Points on a hilly landscape, in no order, each with its height.
From any point a ball rolls to the lowest of the 2 points nearest to it. It stops when none of these is lower. Distance is the straight distance between rows; heights are no part of it.
j_277: [ 28  14  28 -37  40  37 -22   9 -10   1  51 -16  -6  13 -25  45  14  49
 -19  -6  54]  h=3.24
j_596: [  7  10 -14  35  52 -18  28 -25  46 -10  -9  32 -44  75 -64  -7  66  24
  27  28   3]  h=1.76
j_416: [ 14  63  12 -66 -13  35 -24  43  27  13  73 -10   3  30   3  75  -9   0
 -38 -17  46]  h=3.64
j_896: [ -7  31 -29 -28 -43  26  20  31  14  21  16  59  31  -6  36 -38 -24 -47
 -16 -31 -13]  h=7.18
j_111: [-49 -46 -27  70 -30  24  25  -9  12   3 -51  38  -4  29 -27 -40 -32  22
  33 -22 -47]  h=5.62
j_80: [ 51  16 -14 -37  -5 -23 -11  20  -7 -19  21  14  11 -24  21 -83  34 -51
 -48  12  -7]  h=6.93
j_3: [ -9 -70  -2  58 -23  23 -14 -43  19 -15 -49 -52 -54  48 -60  11  27  37
  36  20  -7]  h=3.10
j_747: [  4  -1  17 -15  11  16 -26 -30  -9 -19 -17 -24  16 -31 -22 -21  25 -17
  10  19 -39]  h=2.45
j_57: [-15 -23  -4  36  31 -22  45  31  35  22  -1 -24 -16  66 -10  -2 -45  40
  66   1  18]  h=3.52
j_906: [-24 -19  -1  41  25 -22  30 -28   6 -13 -31 -50   0  97 -53 -21  29  24
  75  64 -50]  h=1.99
j_122: [ 32   3  26 -32 -21 -43 -12  79 -54 -15 -33 -23 -48  46 -34 -36 -20   3
 -58 -29  22]  h=3.61
j_358: [  8  -5  -1   7  28  -7  15  23  13   4  54  51 -39  35   1 -17  -2  16
  -5  20  46]  h=2.92
j_321: [-15 -65  12  26  -7  14 -20  -8  29  25 -53 -43  -3  33 -35   5   6  69
  65 -10  -3]  h=2.75
j_309: [-23 -39 -62  39  -6 -53  43 -67  44 -19  60   3  -3 -32  61  30 -34  25
  41  -3  20]  h=4.87
j_828: [ 21 -14 -28  12  16 -13  22 -24  68  30 -32  63 -26  44  -8  11  33   8
  -4  -9  20]  h=2.00
j_335: [ 32  -4  48 -42  33  15 -14  24 -17  -3  29  -1  13 -63  32 -11  57 -48
 -26  62  34]  h=6.08
j_582: [-51  19   2   7  46 -39  19 -88  13 -15  -9 -59  -2 -20 -27  34  -8  36
  64  16   3]  h=3.40
j_807: [  8 -28 -56  43   7 -33  36  -5  95  30 -13  56 -32  14  25  57   2  29
  21 -47  37]  h=2.44
j_25: [-23  12  15  -6  22 -16   1   2 -21  -1 -97  12  61 -56   9 -36  51 -29
   1  -9 -80]  h=2.72
j_487: [ 26   0  -3 -31 -23   2   5   2  -4  18  59 -27 -12 -17  40  12 -18 -10
   8  12  27]  h=0.82
j_908: [-17 -38 -35  47 -24  25 -24 -17  34  -8  -6  80   3  16 -30 -30   1  12
 -17 -35 -24]  h=5.56
j_659: [ 55 -21 -32 -62 -52 -13 -38 -11  33 -16  19  -3  -5 -26  -2 -21  28 -31
 -77 -12 -15]  h=6.72
j_333: [ -3   0   7  10  48  -7  -8 -15 -43 -22   4   1  62 -96  48 -37  36 -15
  38  40 -18]  h=2.82
j_839: [ 18  27  31 -68 -83  50 -52  45 -37  -1  70 -28 -17  24  32  46 -20 -19
 -45  -1  47]  h=4.45
j_910: [ 25  57   4 -75 -82  62 -49  49 -53 -38  77 -46  24  -3  -6   2  16 -52
 -45  -8  24]  h=5.31
j_133: [ 46 -16  29 -22 -12 -11  10  49 -62  25 -73  -8 -24   3  46 -83  29 -16
  -8  12  33]  h=4.92
j_613: [  2  18 -10 -18 -20   2  26  34 -31  44 -92  21 -40  22  22 -64   8 -18
 -24 -37  17]  h=5.27
j_994: [ -5  55  20 -30  27  29   4  10 -41  21  16  23  -5 -47  39  -3   1 -51
 -35  24  43]  h=5.95
j_621: [ 11  16  12 -29  34 -41  36  69   0  28  -9  15  20 -12  79   4 -10 -13
  19  10   8]  h=2.47
j_303: [-42  22  -2   8  24 -44  25 -54  49 -24   0 -46  20  28 -42 -27  17 -17
  60  55 -65]  h=2.61
j_568: [ 46  21  26 -64 -11  19 -30  39 -50 -15  57 -41 -14 -24  27 -28  47 -65
 -34  33  58]  h=5.94
j_751: [-14   6  40   9 -20  16 -20  39  43  29 -11  56  44  -3  -3 -28   2 -50
 -13 -33 -28]  h=7.07
j_450: [-39  20  45  28  30 -15  31  18 -26  12 -40 -33 -22  11 -22 -10 -26 -21
  -3  11  -4]  h=2.98
j_137: [  0 -30  62  11  37 -32 -30 -29 -22 -17 -37 -32  39 -60   9 -22  43 -30
  -1  60 -21]  h=2.96
j_996: [-17  -2 -79  21 -37   1  13 -53  12 -13  14  10  16 -29   4  15 -71  24
  20 -51 -74]  h=6.21
j_780: [ -5  29  19   4  39   9   8  32 -70   3 -85 -42  33 -71   8 -63  58 -30
   4  17 -29]  h=3.15
j_469: [ 21 -23  33 -18  31 -48 -25 -44  16 -43  -3 -56 -49  20 -52 -15  54  18
 -14  73 -26]  h=2.26
j_30: [ -6  -8  -6  -8  35 -22  19  34  41  42 -45  46  37  12  28  46 -12  37
   9 -49   1]  h=2.16
j_514: [-12  35  -9 -14 -25  -8 -12   2 -18 -23  53 -19  52 -67  47  15 -24 -45
  -1  18 -46]  h=0.85
j_244: [-37  53  -6 -13  14  29   8 -16 -34   1  42  26  89 -79  40  29 -13  -3
  39 -18 -27]  h=3.31
j_856: [-41 -19   0  41 -52  44   1 -36  -9  -5 -25 -20  -6  19 -49 -63 -50 -22
  32  -1 -30]  h=5.76
j_413: [-30 -24 -21  35 -58  27 -10 -66  14 -28  -1 -23 -34   1 -22   5 -61 -12
   6 -18 -56]  h=5.96
j_267: [ 19  20 -24 -30  -3 -28  27  37  10  44 -33  44  22 -39  75  25  -9  12
  -8 -43  -2]  h=0.55
j_19: [-14  18  58 -15  28  12 -30 -23 -10 -14  -2 -88  12 -42  -9  35 -15 -20
  -1  20 -13]  h=1.35
j_754: [-25 -52 -49  78  12   4  10  25  65  -2   4  45 -18  29 -16  45 -17  54
  45 -42  67]  h=2.81
j_814: [ 46 -40 -12 -44 -59  33 -74 -13  35  -7  20  11   8 -15  -4  35 -11 -16
 -78 -41 -39]  h=6.52
j_507: [-35 -32 -23  42 -66  32 -10 -22  29  -6  64  28 -11   1  29  93 -63  10
  -3 -35  36]  h=5.64
j_633: [-20  37  28  19  63  12 -11 -11   0 -14 -75  27  62 -22 -48  -7  76 -11
   5   2 -59]  h=2.53
j_142: [ 21 -16   9   2  45  26 -51 -36   8  -4 -16  21 -11   3 -65  18  54  67
   6  -1  10]  h=2.13
j_832: [ 24  34 -17 -19  -4 -25 -15   9 -27 -52  -6 -19 -23 -12 -16  -1  -3 -10
 -70 -30 -41]  h=2.52
j_849: [ 49  18 -12 -37 -13 -12  -7  60 -49 -19  36  -4 -29  15 -11   9 -13  30
 -71 -18  17]  h=3.14
j_212: [ 12 -39 -23  56   1  25  -4  45  20  11  46  70   3  43   7  15 -34  52
   4 -29  33]  h=3.04
j_399: [-14  35   2  16  68 -21  31   0 -66 -12 -17  -2  31 -59  20  -5  15  27
  29  29  -8]  h=2.15
j_918: [ 53  25   2 -45 -14 -29  22  90 -71 -11 -30 -25 -13  15  16 -69  24 -34
 -45  -1  24]  h=4.29
j_857: [-37 -10  47   0  28   4  11 -22  -6  24 -76 -85 -12  -8  -2  30  -7  -1
  43  11 -18]  h=2.48
j_861: [ 23 -27 -21  17 -33  28 -25  -8 -10   2   9  64 -37  42 -38 -18 -12  -3
 -45 -46  38]  h=5.50
j_357: [-28 -42 -68  87 -42  -4  27 -46  56 -17  49  31 -19 -11  23  59 -68  15
  25 -19  14]  h=5.37
j_479: [  7 -31 -15 -12 -86  24 -32  -2  -1  -2  57  13  17 -16  36  70 -44  -8
 -39 -27  -1]  h=6.11
j_873: [-61   8  24  11  28 -28 -11 -83  41 -23  15 -54  49 -11 -67  38  19  12
  44  39 -46]  h=3.05
j_637: [ 34 -30 -37  22 -23 -73  11  -6  52   1  -1 -38 -50  58  25 -24 -34  10
 -13  18  -8]  h=3.12
j_102: [  1 -26  18  17  -1 -25 -28 -40  19 -43  42 -39  -9  13 -38 -17  -9   6
   3  42 -23]  h=2.79
j_488: [-15 -21  11  36  51 -17  39 -26  26  14  22   3 -13  23   4 -14 -10  18
  46  48  29]  h=3.19
j_65: [-39   1   6  16  46 -28  21 -24  29 -24 -24  -5  -3 101 -94  15  74  43
  39  42 -52]  h=1.61
j_76: [-12  23  28  12  11 -27  12  17 -63 -39   7   2   3 -17   8  11 -49  -3
 -37   5 -21]  h=3.13
j_740: [ 32  -3  17   3  34   5 -26 -46   0 -26  23   1 -60  12 -48 -10  73  15
 -16  45  25]  h=1.98
j_120: [-37  24  61  -3   7  42  18 -11 -32  48  51  24 -18   1  20   0 -22 -79
 -19  31  53]  h=5.83
j_733: [ 26 -59  11 -22 -25  40 -50 -13  12   0 -47  -6   1  17 -60 -21  33  54
  15 -14  -8]  h=2.35
j_136: [  8  13 -18  -2 -41  56   4   3  -7  38 -46  61 -25  28 -29 -39   0 -49
 -39 -60  32]  h=5.43
j_763: [ 14  -5 -27   7  -1 -17  27  17 -24  23   0  55 -19 -28  86  42 -30  48
  -9 -11  35]  h=2.60
j_124: [ 23  57  17 -12  56 -24  25  61 -51   2 -19  -1  39 -39  53 -32  31  -7
  25  13  22]  h=1.32
j_75: [-14  -2 -68  32  14 -22  49 -14 -49 -14 -10  28 -15 -21  40  45 -53  45
 -13 -45   8]  h=3.39
j_420: [  4  19  -3 -52 -58   3 -13  17 -21   2  53 -56  34 -53  65  64 -29   6
  23  -3 -24]  h=4.26
j_562: [  2   2  -7  -7  16  38  -8 -19 -40   8  21 -19 -32 -12   0  22  -8  41
  26   8  34]  h=2.85
j_966: [-39  39  -6  -2  50  -4  -3  -1  36  15 -48  40  67   8 -25  22  37  22
  23 -31 -36]  h=2.46
j_565: [-19 -11  23  31  31  38   8  32  21  41  -2   0  10  55 -58  -7 -17  16
  41 -20  34]  h=3.77
j_630: [ 11   8  26 -48 -79  60  -9  55 -33  43  37 -16  -2  37  25 -23 -41 -42
  -6 -13  60]  h=5.24
j_49: [ 57 -19 -36  -5 -21 -39   3   0  22 -17 -16   5 -49   8  -3  -2 -22  42
 -53 -15 -30]  h=1.70
j_332: [  5   2  56 -14 -28  42   8  31  -9  35  30 -13 -11  35   5 -52 -34 -91
  -9  42  50]  h=5.66
j_213: [ 13  35  18 -16  -8 -33 -25  36  26   1 -34  25  39 -13  -2 -43  41 -65
 -58  -3 -36]  h=7.03
j_525: [-45  14 -44   6  30 -43  46 -85  15   6  19 -10  17 -44  29  53 -30  30
  45 -12  -4]  h=4.05

Call two points neighbours if one is among the 2 nearest of the other. Go from one point of each pair to the other, from neighbour to neighbour, staying as low as possible. Name the highest point that can't be avoided.
j_124, j_514: j_244
j_740, j_487: j_420
j_124, j_267: j_621
j_740, j_267: j_137
j_358, j_65: j_212
j_740, j_19: j_102
